Points on a hilly landscape, in no order, each with its height.
A ball rolls from a point to the lowest of its 6 nearest points, and stops where none of them is lower. Distance is the straight distance between rows; heights are no part of it.
Bimam: [ 16  -6  18   8 -22  -4 -16   1   8   3  -4  -6  -1  13 -14   4   3  -3
  -9  -9  -2  -6  -3  -6  -2 -12]  h=46.8
runa: [ -4   6 -37  -5  32  18  23   5 -11  -6   7   3  -5 -19  28   6   4  -6
  20   5 -25   2 -15  -3  10  10]  h=61.9
makod: [ -1   6  -9   9  10  22  15  20   9   7   2   8 -20  12  -1  16   9  -5
  -6  15  -2 -18  18  -6 -23  21]  h=29.1
sib: [ 16  -9  21  17 -23   8 -17   3   2   2  -6  -6  -3  16 -22   8 -16   1
 -14  -5  -7  -7   4  -3  -7 -12]  h=30.6
Git: [ 11  -6  14  17 -31  19  -4   3 -16  -9 -14   4  -4  18 -22  14 -49   5
 -29   3  -2 -23  25   3 -16   7]  h=36.3
Did: [-26   2   7 -21 -12 -23 -16 -26   6  -9  13  -3  -5  -5  -2 -14  15  17
   4 -21  18   7  -4   5  15  12]  h=39.3
Kete: [ -3   2  -4  10   7  40  12  23   4  16  -8   0 -20  17   0  23  -3   1
  -9  16   3 -22  23  -3 -20  29]  h=35.7
vusiv: [ 15  -5  28 -24 -31  -8 -25  -9   9   4   8 -14   5   0 -17  -3   2  -1
 -14 -10  -4  15  -6   4 -16 -19]  h=45.5
kuvit: [ 11   1  16  -8 -35 -15 -25  -7  13   6   7 -14  -7  11 -16  -2  10   2
 -13 -13   5 -14   2  -6 -11   2]  h=52.6
Riz: [ -9  13 -25   8  18  10  19  16   4   6  12  12 -21  -2  11   6  13  -4
   7   7 -12  -7   7  -4 -10  15]  h=45.6
Pimo: [ 14 -13  20 -35 -12 -16  -2 -11   4 -12  -1  -7  22 -15   2  -6   5  -2
  -3  -9   4  16 -24  23   5 -30]  h=17.4
Vel: [  7  -1  24 -38 -38 -12 -26 -22  14   0  15 -21   2  -9 -16  -9  12   2
  -8 -10   4  10   3   5 -19  -7]  h=51.8
tari: [ 20 -15  25 -20  -5  -6  -9  -6  -4  -9  -6  -3  15  -4  -7   0  -8  -7
  -4  -2  -4  21 -22  20   0 -40]  h=50.1
zapi: [  6  -5 -12  17  -5  18  11   9 -29   8 -34 -10  10   2 -12   7 -39   0
  11   8   1   6  12  -3   0  -8]  h=43.8
fek: [-12  -6   0 -11   0 -12   7  -1   6  -7  -4  -1   9 -23  11  -6  22  -3
   5 -19   6   9 -15  14  30  -9]  h=58.9
Zunar: [-26  12 -10  -1  17 -20  -2   6  17  16  24  18 -13  16  11 -23  12  21
   1  10  -5   8  22   1   2  24]  h=71.1
las: [ 15  -1  15   8 -19 -11 -14  -2   9   1   5  -5  -3  14 -12   5   2  -4
 -13  -1   7 -22  -2 -11 -11   1]  h=44.5
nadip: [ 13  -9  19  23 -23  14 -11   3  -6  -3 -13  -2  -3  17 -25  12 -30   3
 -17  -1  -5 -11  13  -1  -7  -5]  h=30.5
maf: [ -5   9 -31   3  24  18  21  12  -3   2   7   6 -15 -10  16   9   9  -3
  13   7 -19  -4  -1  -5  -7  13]  h=44.1
zazi: [-23  15 -13  -3  26 -18   3   4   8  10  28  16  -3  -2  21 -20  10  12
   3   7  -4  15   6  -1  10  16]  h=71.9
lufug: [-18   4 -13  -2  22 -17   3   4  -1  -2  15   8  11 -24  23  -9   7  -6
  13 -13   9   5 -15   8  30   6]  h=59.2
buf: [ -8  10  -7   7   7   6  13  18  12   5  12  13 -24  12  -1   7  15  -6
  -7  12  -1 -17  16  -3 -19  19]  h=35.4
Supef: [ 15  -8  22 -33 -26 -12 -13 -14   7  -4   5 -12   9  -7  -7  -6  11  -1
 -10  -8   1  17 -15  10  -5 -20]  h=42.2
midur: [-19  -1   6 -17 -12 -21  -7 -15   7  -9   4  -1  -1 -12   3 -12  22   8
   1 -20  15  10 -12   9  22   3]  h=47.7
Kera: [-20   6  -8   0  11 -23  -1  -5   1  -5  12  10   5 -14  16 -14  11   0
   5  -8  14   3  -8  -2  17   7]  h=55.0
mola: [ 15  -2   4  18   6  14   7   5  -2   0  -5  -3   4   5  -1  11 -11  -6
  -1  15   3 -14   5 -12 -13   3]  h=41.5
fanal: [ 14 -10  15   8 -10   6  -5   3   4  -3 -14  -3   6   8  -9   3   5  -7
   1  -6  -5   4  -6  -1   6 -19]  h=46.4
mab: [  4   8   0   9   7   0  10   7   8  -2  12   7 -12   6   1   8  10  -8
  -9  15   4 -17   7  -9 -21  11]  h=34.4
losup: [-17  12 -25  -2  30  -6  12  10  -2   3  25  15  -3 -14  26  -5   7  -1
  11   3 -12   8  -7  -3  13  11]  h=77.5
sak: [  9  -4 -12  15   2  22  15   9 -22  12 -24 -12  11   0  -1  12 -37   5
   2  20  -2  -3  13  -7 -11   4]  h=48.0
nebig: [  4   6   3   4  -8 -18  -4  -3   5  -4  13   5  -5   8  -2  -2  11  -6
 -11   6  11 -19  -1 -10 -13  10]  h=48.3
kevef: [ 14 -10  24  11 -20  10 -14   0  -2   0 -11  -5  -4  13 -25   6 -17   1
 -15  -4 -13   7   2   2  -4 -22]  h=29.6
fareb: [-26  14 -18   4  17 -14   4  12  15  17  24  18 -13  13  14 -19  13  16
   3   7  -8   5  19   2   5  22]  h=78.2
baro: [-11   2  13 -30 -33 -15 -28 -30  12  -3  13 -17 -11  -5 -17 -12  17  11
  -1 -18   8   1   8   1  -9   7]  h=48.5
Garos: [  8   4 -26   2  26  16  19   6 -10  -3   0  -1   3 -17  19   7   3 -11
  15  10 -12  -6  -7  -9  -2   6]  h=42.1
tude: [ 12   0   3  16  -2  -2  -2   3   3  -5  -4  -1   3   3   1   1   7  -9
   2   1   5 -15  -6 -11  -1  -3]  h=56.3
Tirom: [-22   5  -1  -9   2 -26  -8 -14   4  -5  11   5   3  -7  10 -17  11   9
   7 -16  20   7  -8   2  18  10]  h=49.1
maz: [  1   8 -14   9  16   4  15   6   2  -2   9   7  -5  -7  11   5   9 -11
   4  12  -4 -11  -1 -11 -11   7]  h=27.1
Buni: [-26  15  -3 -22  41 -21 -12 -16  16   5  21   6  25   0  18 -23   7  24
  16  -3  17  13   1  10  21  18]  h=56.5
Kad: [-27   3   2 -13   2 -22  -6 -14   4  -5   8   3   4 -12   8 -13  14  12
   9 -20  21  10 -11   8  25   9]  h=46.5
gaguv: [ -2   7 -40  11  19  30  15  23   0  13  -4   4 -23  12   9  18   4   4
  12   1  -7 -22  14   2 -15  32]  h=42.4
rasuz: [ -4  -5  10 -18 -17 -15  -1 -10   8  -8  -2  -6   3 -12   3  -7  23   1
  -4 -18   6  11 -13   9  14  -8]  h=56.4
Vas: [ 17 -15  22  -9  -6   4  -6  -3  -5  -6 -10  -4   7   4 -11   4  -5  -7
  -5  -2 -11  23 -12  10   1 -33]  h=43.5
Febi: [ 10 -13  17 -21  -4  -6   6  -3   6  -9  -9  -3  16 -15   3  -2  14  -7
  -2  -6  -4  18 -19  20  12 -29]  h=54.3
sutiv: [ 10  -7  20  14 -25  15 -12   2 -11  -3 -16  -1  -9  14 -33   9 -33   1
 -19  -5 -15   2  11   4  -6 -15]  h=22.8
rozer: [  6   6 -18   8  18  12  14   6  -4  -3   1   1   1 -13  13   4   5 -13
  12  11  -5 -10  -3 -11  -6   3]  h=37.7
nipar: [  8   0  10  13   3  22   8  11   5   5   4   1 -10  13  -2  19  -5  -2
 -16  24   3 -21  13  -8 -22  15]  h=32.8
dilas: [-28  13  -4 -11  26 -25  -8 -12  14   9  24  13   0  12  13 -25   9  26
  -1   8   6  11  11  -1   0  18]  h=60.1
nog: [  1   3  -5  10   3 -12   4   1   2  -8   3   5   3  -8  10  -3  13 -14
   5  -3   8 -10  -9  -8   5  -1]  h=58.0
lepuz: [ -5   7  -3   3  -1 -22   1  -6   4  -6  15   9  -5   0   6  -7  14  -6
  -5   2  12 -11  -4  -9  -6   7]  h=59.4
Bif: [  1   6 -42   2  25  32  22  16 -10  11 -10  -5 -19  -3  14  17   7   5
  15   6 -20  -8  -1  -6  -7  21]  h=37.0
Falip: [ 17 -12  24 -22 -18  -7  -8  -8   4  -5   0  -8  13  -2  -5  -2   6  -6
  -9  -6  -6  19 -17  10  -2 -28]  h=48.6
Tolav: [-19  10 -13  -1  19 -22   4  -1   1   0  20  13   2 -13  19 -14   8  -2
   5  -1   7   6  -6  -2  12  11]  h=61.2
boga: [  3  -7   5  -1  -3  -3   2   1   6  -7 -12   0   9  -9   6  -1  21 -11
   5 -12   0   6 -13   5  17 -16]  h=63.9
kur: [-11  10 -10   4  12 -16   7   0   1  -3  16  12  -3  -9  14  -9  10  -7
   0   3   6  -4  -4  -7   1   7]  h=66.2
paru: [ 11  -5   2  12  -1   2  -2   2   4  -5 -11   0   8  -1   2   2  11 -13
   7  -4   3  -8  -7  -5   7 -10]  h=59.1
lizif: [ 20 -11  25 -37 -26 -17 -21 -13   2  -9   8 -12  24 -10 -10  -9  -6  -4
  -2 -11   7  17 -18  18 -11 -27]  h=41.4
pog: [ 12  -9  17 -13 -15  -4  -5  -4   7  -4  -8  -4   6   0  -4  -1  19  -5
  -6 -10  -5  14 -15   5   6 -21]  h=53.0
zalut: [-19 -10  12 -26  -5 -15  10 -13  10  -8   5  -8  10 -27   7 -10  21   9
   0 -15  10  18 -17  22  29  -7]  h=59.6
Nono: [ 16  -2 -34  -4  25  29  19   6 -21  14 -20 -18   1  -9  17  12 -11   2
  16  19 -17   0  -4  -6  -4   9]  h=37.9
sete: [-29  10   2 -16  22 -26 -16 -25  10  -2  19   7  10   7  11 -22   3  25
  11  -4  21   8   1   3  12  17]  h=53.2
san: [-20   9  -4  -4   3 -30  -6 -14   2  -5  15  11   0  -5  10 -17  12   4
   1  -8  18   0  -6  -2  10  12]  h=48.2
Sezul: [ 15 -13  22  -4   2  10  -4  -4 -15  -8 -20  -1   5   1 -17   5 -17  -8
  -2   3 -12  27  -9  13   5 -36]  h=44.0
gazur: [  8  -4   1  21 -11  22   9   7 -19   3 -22  -4   6   6 -13  13 -42   6
 -10  19   2 -11  18  -5 -14   4]  h=23.0
Venos: [  8  -9  15   7 -10  15  -2   0 -20  -6 -23  -1  -7   6 -30   8 -27  -3
 -11  -1 -15  22   4   5  -2 -28]  h=29.7
bipoz: [  4 -12  16 -34 -13 -16   5 -11   9 -11   0  -6  16 -19   4  -5  16   0
  -5 -10   3  17 -20  21  10 -21]  h=41.7
Fube: [ 15  -4  17   1 -28  -7 -21  -2  11   5   2 -10  -3  14 -16   0   7  -1
 -13 -10   2 -10  -4  -6  -6  -7]  h=50.4
Furip: [-11   2 -17   3  20  -8   9   6  -4  -7   9   8  10 -26  24  -4   8 -14
  17 -10   0   0 -16   6  28   1]  h=66.0
repaf: [-24  14  -8 -14  34 -23  -7  -8   7   6  23  10  14  -8  21 -21   4  16
  10  -5  14  13  -5   5  22  14]  h=53.1
tubak: [ 14  -7 -21  12  10  24  10   6 -24  12 -28 -16  16  -3   4   7 -28  -3
  20  12  -3   5   5  -6   4  -5]  h=40.8
dodil: [ 13   1 -16   9  18  28  13   5 -11   9 -13 -10   5  -7   8  12 -12  -2
   9  22  -5  -6   4 -10 -13   5]  h=36.8
geb: [ -8   6 -28  -2  33   2  16   8  -7  -7  17  10   1 -23  30   1   1  -9
  17  -1 -15   3 -17   1  18   8]  h=66.8
pulot: [ 15  -7  28  12 -31   7 -23   3   3   5   0  -5  -9  18 -26   8 -23   1
 -21  -9 -12  -7   9   2  -8 -11]  h=39.7
lofid: [ 13  -7  23 -27 -27 -10 -18 -11   9   1   6 -12   7  -2 -11  -4   8  -1
 -11 -10  -5  13 -10   6 -10 -20]  h=46.0
vub: [-20  13  -8   1   7 -21   7   5  10   6  21  18 -18  10   4 -11  15   5
  -9  11   1  -3  15  -1 -10  18]  h=70.1
giri: [ 10  -9   5  13   0  21   2   5 -12  -1 -29  -6   7   5 -14   5 -16  -4
  10   0  -7  15   4   1  10 -21]  h=35.2
Mamab: [ 10   4  10   9  -1  -2   3   4   8  -2  12   4  -9  13  -4  10   3  -7
 -15  15   6 -23   5 -11 -22  11]  h=34.9
Fil: [  0   1   2   2 -24  18  12   7 -32  -4 -39  -4 -13   5 -39  12 -40  -1
 -11   0  -4   9  14   3  -5 -17]  h=27.6
Bena: [ 11   0   9   9 -15 -13  -7  -2   6  -3   3  -1  -1   8  -4   2   8  -7
  -8  -2   9 -17  -5 -10  -6   1]  h=49.9
menet: [-26   6   3 -17  -5 -28 -23 -32   4  -8  19   4  -4   7  -3 -18   7  22
   6 -13  19  -1   3   1   3  18]  h=40.1
Lev: [ 17  -6  22  21 -22  11 -10   3   1  -2   0  -1  -3  20 -16  14 -29   1
 -21   7   0 -25  13  -4 -12   5]  h=38.2
nud: [ 16 -12  26  -2 -14   6 -13  -4  -4  -2  -8  -4   2   7 -19   4 -13  -4
 -12  -4 -15  17  -7   7  -4 -30]  h=36.1
fab: [ -8   7 -45  10  21  24  19  18  -1   8   1   9 -23   5  17  12   7   3
  18  -2 -18 -12   6   2  -7  25]  h=42.7
mik: [ 15  -3 -18   8  16  18   8   3 -10  -4 -14  -5  14 -13  12   6  -1 -15
  21   5  -4  -6  -5  -6   7  -6]  h=57.9
Vadu: [ 12  -1  -4  16   7  10   4   5   0  -5  -9  -1  10  -3   5   5   0 -12
  10   6   1 -11  -2 -10   0  -6]  h=53.3
gizo: [-16  14 -31   8  21   5  16  18   4   8  17  16 -19  -1  16  -2  11   2
  12   1 -18   0   6  -1   2  17]  h=58.4
tego: [-18  14 -16   3  19 -11  10   7   4   2  24  16  -9  -6  17 -10  10  -1
   2   7  -4   3   2  -5  -1  11]  h=71.6
sapub: [  8  -8   8  23 -15  19   4   5 -16  -3 -19  -2   3  13 -16  13 -44   5
 -16  11   0 -15  19  -3 -13   4]  h=32.3
zas: [ 15  -6  -3  21   3  20   2   5 -10   1 -20  -7  11   3  -3   9 -17  -6
  11   9   0  -5   4  -9  -3  -6]  h=43.9
bodi: [ -3  -8  15 -38 -22 -17  -2 -22   9 -11   5 -12   8 -21   2  -9  18   6
  -5 -14   7  18 -15  15   8 -11]  h=55.4
Finar: [-20   0  -5  -5  11 -17   2   0   3  -2   8   4  10 -24  18 -10  16  -1
  12 -18  12   8 -14  11  35   3]  h=55.1
Fezit: [-22  14 -21   6  16  -8   9  16  11  12  22  21 -20   9  13 -11  12   8
   4   5 -10   2  14  -1  -1  20]  h=75.4
pubo: [  3   7   2   9   8  14  13  15  11   3   7   6 -19  13  -1  14   7  -6
 -11  19   1 -20  14  -7 -23  17]  h=10.1
fozum: [ -7  -2   6 -13 -19 -20  -8 -14   7  -5   3  -4  -2  -5  -1 -10  25   4
  -2 -18   9   2  -8   1   9  -1]  h=49.8
dibes: [  2  -3  -7  16 -15  18  13  10 -29   4 -33  -6   5   7 -18  10 -47   3
  -4   8   3  -2  19  -1  -6  -2]  h=41.3
Nok: [ 15 -12  12  14  -7  16  -5   3  -5  -1 -22  -3   4   9 -16   5 -12  -3
   2   0  -8  11   0  -1   6 -23]  h=35.5
Sef: [  4   2  12 -10 -30 -21 -21 -11   9   1   6 -10  -6   7 -12  -5  16   1
  -9 -15   9 -10  -1  -5  -6   1]  h=48.4
Bugoz: [ 10  -8   7  26 -10  19   1   4 -12  -2 -21  -4   6  10 -18   9 -32   2
  -5   7  -1  -8  12  -4  -3  -6]  h=17.0
zufa: [  2  -5   1  13 -12  20   7   5 -26   0 -34  -4  -2   9 -29   8 -36   0
   0   1  -6  13  12   3   3 -18]  h=22.0
Dano: [  5 -11   6  15  -6  20   2   4 -19  -2 -28  -4   0   6 -21   7 -28  -1
   4   2  -8  16   7   2   6 -20]  h=24.4
Zene: [-13   5  -4   0  -2 -22  -3  -9   2  -5   7   7   2  -7  10 -11  14  -4
   1 -10  14  -3  -9  -2  11   4]  h=56.7
rud: [ 15  -7  -7  12   9  22   4   7 -11   1 -25  -8  15  -2   2   6 -11  -9
  20   6  -3   0   0  -4  10 -13]  h=49.7
zafab: [  6  -1 -23   4  23  11  13   3 -11  -7  -5   0  11 -21  22   4   2 -17
  24   1  -9  -8 -10  -2  12   0]  h=51.3
Muta: [ 11  -7  16  18  -7  22   3   5  -5   0  -3   0  -2  15  -7  18 -29   4
 -24  24   2 -19  16  -6 -20  13]  h=46.7
pes: [ 15  -4  32  -1 -36   1 -29   0   9  12   7 -12  -6  13 -24   2  -9   2
 -21 -11  -9  -1   5   2 -16 -15]  h=44.8
fid: [  6  -8  10  17 -18  18  -1   3 -16  -4 -24  -1  -3  12 -28   9 -33   3
 -10  -2 -11   4  12   3  -2 -15]  h=14.0
Farib: [-16   6   2 -10 -15 -30 -16 -21   5  -4  12  -1  -6   2  -3 -15  13  10
  -3 -14  18  -6  -2  -2   1  13]  h=20.9
Ziso: [ -2   5 -27   2  27   9  15   5  -8  -7   8   6   3 -22  23   4   4 -13
  20   3 -13  -2 -11  -4   7   4]  h=50.8
mabi: [ 14  -8   6  14  -3  12  -1   3   0  -3 -18  -4  10   3  -3   5   2 -10
   8  -2  -2  -1  -4  -3   9 -16]  h=55.2
rom: [ 16  -7   7  22  -3  15   0   4  -3  -2 -10  -2   5   8  -7  11 -18  -2
  -3  11   3 -14   5 -10 -10  -2]  h=32.5
Gufi: [  6   4  -5  11   5  -4   4   3   2  -5   6   4   0  -2   8   2   9 -13
  -1   8   7 -14  -3 -11  -8   3]  h=45.2
zor: [ -3  -3  -9   6 -11  18  13   8 -35   5 -41  -9  -1   0 -23   7 -36  -5
   8   2  -3  21  12   4   7 -21]  h=31.5
Pefi: [-18   7  -1  -6  -2 -31 -10 -18   3  -5  17   7  -3   2   4 -16   9   8
  -2  -7  18  -3  -1  -5   3  12]  h=38.7
Tesi: [ 11  -6  -3  21   3  24   9   6 -15   7 -20  -8  10   3  -6  10 -32   1
   1  19   1  -8  12  -8 -12   2]  h=44.4
saz: [-24  12  -4 -21  42 -20  -8  -9  12   5  20   4  25  -8  18 -18   6  19
  17 -11  22  13  -8  12  31  16]  h=56.1
safip: [ -1   1   0   2  -9 -18  -4  -6   4  -7   1   4   1  -3   4  -7  18  -6
  -1 -11  12  -8  -9  -7   8   0]  h=54.5
lodo: [-16  11  -3  -4   2 -32  -4 -11   5   0  22  10 -11   8   2 -13  10   7
 -11   5  11  -5   4  -5  -9  17]  h=56.2
goli: [ 11  -1 -18   5  18  34  18  13 -12  15 -16 -15  -2  -5   7  16 -16   3
   4  23  -7  -6   8  -9 -16  12]  h=35.0
dorot: [-21  14 -15   8  10 -10  10  15  13  10  20  20 -23  14   6  -9  16   5
  -2   6  -4  -3  19   1  -7  22]  h=75.5
novo: [ -5  11 -23   4  24   3  17   7  -2  -3  14   9  -6 -15  19   0   9 -10
  12   7 -12  -3  -4  -5  -1   8]  h=44.7
dodi: [-15  14 -14   5  13 -12  12   9   7   4  20  16 -17  -1  12  -6  13  -1
  -2  10  -4  -2   7  -4  -9  14]  h=61.0
Losil: [-26  16  -7 -15  35 -21  -7  -7  12  11  25  12  10   3  19 -25   9  23
   6   6   8  14   5   1  12  18]  h=58.7
sopo: [ 18  -8  27  -5 -25   1 -18  -4   5   4   0  -9  -1  10 -18   3  -1  -2
 -13  -7 -10   9  -6   2  -6 -22]  h=39.5
Kelot: [  5  -2  11  -9 -27 -17 -15 -10  10   0   3  -9  -3   4  -9  -5  19  -1
  -8 -14   7  -5  -7  -4   0  -4]  h=50.0
sogur: [  5  -2  17 -23 -35 -15 -21 -16  12   2   8 -16  -4   1 -13  -7  20   4
  -9 -15   3   3  -2   0  -8  -4]  h=52.4
duza: [-12  -1  -3  -2  -1 -16   1  -2   3  -7  -1   4   8 -15  12  -7  20  -7
   7 -16  11   3 -14   4  24  -3]  h=60.9
pavop: [  3  -4  11  14  -4  35  12  13  -5   7  -8  -2  -9  14  -3  22 -23   5
 -23  26   0 -16  24  -6 -24  21]  h=51.5
dusok: [  7  -5   7  19 -24  17   0   5 -18  -6 -25  -1  -5  12 -28  12 -44   4
 -17   0  -4  -8  19   0  -8  -3]  h=24.1
manur: [ 14  -1 -26   3  16  26  17   8 -26  20 -23 -20  11  -8  11  10 -28   3
  14  21  -9   3   4  -7  -6   6]  h=38.1
lol: [ -3   3 -15   6  16  -3  10   3  -4  -6   5   8   6 -19  19   0   9 -16
  13  -2   0  -7 -10  -5   9   2]  h=59.3
mivar: [ 15  -9  24 -12 -25  -6 -18  -5   8   3   0  -9   3   5 -13   1   8  -3
 -11 -10  -8  11 -11   2  -5 -20]  h=43.6
vir: [ 14 -12  21 -18  -7  -3  -1  -3   4  -6  -9  -3  14  -5  -1   0  11  -8
  -5  -5  -7  19 -16  14   7 -31]  h=57.6
Goti: [ 12 -12   6   1   3  11   4   6  -1  -6 -21  -4  12  -5   0   2  10 -11
  11  -4  -7  12  -8   9  17 -27]  h=15.1
pomel: [ 14 -10   7   7   2  16   1   3  -4  -5 -24  -2  11   3  -5   3   1  -8
  10  -2  -6  12  -5   4  13 -23]  h=51.4
segut: [  6  -4  10  -3 -22 -14 -11  -6   9  -2  -2  -5   0   5  -6  -3  19  -4
  -5 -13   6  -4  -7  -5   3  -7]  h=54.2
nomom: [  0  -2  -7   5   4  -4   6   3   2  -8  -6   4  10 -13  12  -2  17 -15
  10  -9   3  -3 -12   0  17  -8]  h=69.0
sovom: [-14   1   7 -23 -25 -23 -19 -24   8  -6   9  -7  -8  -3  -7 -12  20  12
   0 -21  13   3  -2   1   5   8]  h=38.6
Liral: [ -2   8 -21   8  18  22  17  16   3   7   2   6 -18   0   6  12  11  -5
   4  12 -10 -12   8  -6 -18  15]  h=41.8
zotig: [ -8  12 -10   7  11  -7  13   7   8   1  16  12 -15   2   8   0  13  -5
  -4  13  -1  -9   6  -7 -13  11]  h=48.8
minad: [ 17  -8  13  22 -11  12  -8   3   0  -1 -11  -4   2  13 -15  10 -18   0
  -7   2  -1 -11   4  -7  -4  -8]  h=29.9
gotat: [ 16  -2  11  16  -6  -1  -2   2   4  -2   5   0  -2  12  -4   8  -4  -7
 -11  10   6 -22   2 -12 -13   3]  h=42.8
rovo: [-24  -4   2 -14   8 -16   5  -3   7  -4   4  -2   8 -26  11  -8  16   5
   8 -20  14  14 -16  19  40   0]  h=51.6
mesad: [ 14 -15  19 -10   0   6  -1   0  -3  -8 -16  -2  11  -2  -5   2   4  -9
   0  -1  -9  22 -13  14   7 -34]  h=54.8
Dibe: [-10  11 -26  13  11  13  14  24  12   9  10  16 -25  17   6   9  10  -2
   6   0  -5 -18  21   3 -14  31]  h=50.9
difu: [-26  10  -3 -11  22 -27 -10 -12   5  -1  19  10  11  -7  14 -18   6  16
  10  -9  21   9  -6   3  19  14]  h=50.2
zulol: [-21  11 -12  -9  34 -20   2   2   2   5  27  11  11 -14  25 -16   4   6
  11  -2   5  13  -9   3  24  13]  h=59.5
zuver: [  4  -3  -2  17 -19  17   9   8 -24  -1 -32  -1   3  11 -22  13 -47   4
 -12   6   1  -8  21  -1  -8  -3]  h=34.0
Kapi: [  0  -2   0   4 -13  17  14   5 -34  -1 -37  -5  -8   2 -31   9 -36  -6
  -1   4  -8  22  10   4   2 -23]  h=27.2
tumo: [-29  13   0 -16  27 -24 -13 -24  14   5  23  10   7  14  11 -25   7  29
   4   6  10   8   9   0   2  19]  h=56.6
kovi: [ 18  -6  20  18 -18   2 -15   2   5   0   0  -3  -3  19 -13  10 -12   0
 -15   2   3 -19   4  -8 -10  -1]  h=38.0
Dasiv: [ -7  11 -18   9  13  15  16  20  10   6   8  11 -25   7   5  10  13  -5
   2   8  -7 -14  13  -3 -17  19]  h=42.5
bulo: [  7   2 -20   6  18  36  15  16  -7  17 -13 -12 -10   0   6  19  -5   3
   4  21  -9  -9  11  -7 -18  18]  h=31.6
vopiv: [ 11  -3   2  16   7  26  10   8  -6   5  -8  -4   0   6  -2  17 -18   2
 -10  25   1 -14  14  -9 -19  10]  h=50.5
riku: [ 11  -6  20 -39 -34 -14 -18 -22   8  -6  11 -17  11 -13  -8  -9   9   2
  -5 -11   4  14  -8  10 -12 -13]  h=48.1
somib: [ 12  -8  -4   9   8  15   4   6  -4  -5 -24  -5  16  -8   3   3   3 -13
  19  -2  -5   4  -4   2  16 -17]  h=57.3
Buzi: [ 16  -4   8  19  -1  13   2   5   2  -1  -3  -2   1  10  -7  12 -14  -4
  -9  16   3 -18   7 -13 -15   5]  h=40.2
Sepo: [ -3   8 -46   4  27  26  22  13  -7   7  -3   2 -22   0  15  13   7   5
  18   0 -22  -9  -1  -3  -4  23]  h=38.9
pade: [  3  -5  19 -41 -31 -14 -16 -25  10  -9  13 -16   4 -14  -9 -10  15   5
  -5 -12   5  15  -5   9  -4  -8]  h=50.6
Someb: [-24   1  -6 -11  27 -19  -2  -1   6   2  12   1  15 -23  17 -12   9  10
  17 -20  20  12 -17  17  42  10]  h=55.5
foris: [ -1   4   4  -4 -18 -25 -13 -11   6  -4   9  -2  -7   6  -4  -5  14   0
  -7  -9  13 -14  -3  -7  -4   7]  h=40.0
bim: [-23  11  -3  -9  10 -32  -9 -19   4   0  23  13  -2   6   7 -20   6  17
  -2   1  14   2   5  -3  -1  17]  h=51.7
viru: [ -6  -3   1  -4  -8 -15  -2  -3   6  -5  -3   2   5 -10   6  -7  23  -8
   4 -16   9   0 -13   1  17  -5]  h=63.3
lag: [-10   7 -23   0  28  -6  13   5  -7  -5  19  10   7 -24  27  -4   4 -10
  16  -2  -8   3 -16   1  20   6]  h=72.0
tos: [-23   9  -1 -10  -2 -34 -16 -25   3  -3  19   6  -7   7   2 -20   5  18
  -3  -4  18  -4   3  -1  -5  18]  h=40.7
Dit: [  3   3  -8  10  13  38  15  20  -1  16  -8  -6 -17   8   2  21  -4   4
  -5  18  -2 -14  18  -3 -21  23]  h=12.7
kidiv: [ 15  -8   8  17  -7   6  -6   4   2  -4 -12  -3   7   8  -7   4   2  -7
   2  -1   0  -4  -3  -6   2 -11]  h=52.9
Razom: [ 21 -14  28 -16 -12  -8 -16  -8  -9  -6   0  -5  12   0 -12   1 -18  -8
 -10  -6  -7  21 -17  16  -8 -38]  h=43.4
sep: [  7   1  -9   9  14  27  14  13   1   8  -3  -2 -11   1   4  15  -1  -3
  -1  21  -5 -12  11  -9 -20  12]  h=34.7
kiti: [ 16 -13  21 -37 -18 -16  -6 -14   5 -11   4 -10  20 -15  -2  -6   2  -3
  -5 -10   3  17 -22  20  -1 -26]  h=31.1
deri: [-32  11   2 -21  33 -18 -16 -26  26   9  21   9  11  20  14 -26  13  34
  10  10   3   7  15  -1   0  20]  h=59.0
mida: [ 11   3 -36  -3  28  29  21   6 -16   6 -12 -13  -2 -13  18  11  -1  -4
  18  15 -19  -3  -5  -9  -5  10]  h=38.5
zur: [ 16  -9  27   1 -24   3 -19  -1   2   4  -3  -8  -3  11 -24   4 -11  -2
 -17  -8 -16   9  -2   3  -9 -23]  h=35.3
veba: [-13  12 -34  14  15  12  15  24   8   9  12  16 -25  12   9   7   8   0
  14  -2 -10 -16  16   2  -8  27]  h=52.5
notef: [-21  14  -8  -2  12 -25   3  -5   7   2  24  14  -7   2  11 -17  11   6
  -5   7   4   3   3  -5  -2  13]  h=66.1
zube: [ 13 -11  15  -1  -6   6  -2   3   5  -4 -15  -4   8   1  -3   2  14  -8
   0  -6  -6  12 -10   4  11 -24]  h=54.7
guk: [ 14 -10  19  19 -19  13 -11   2  -6  -1 -14  -3  -3  16 -25   9 -23   1
 -12  -4 -10  -2   6  -1  -2 -14]  h=23.3

Call two points neighbours if one is among the 6 nearest of the other. Go from one point of each pair to the other, from neighbour to neighbour, staying as low as possible. Name the highest point that can't be avoided.
fid / Goti | pomel
pubo / Farib | nebig
Dit / maz | mab
fid / pubo | Buzi
Dit / pubo | makod

Where does a ball stop that starts at each point below?
Buni | Farib
lag | maz
sogur | Pimo
sete | Farib
pog | fid
Furip | Farib
zazi | Farib
Fube | fid
Vas | fid
Razom | fid
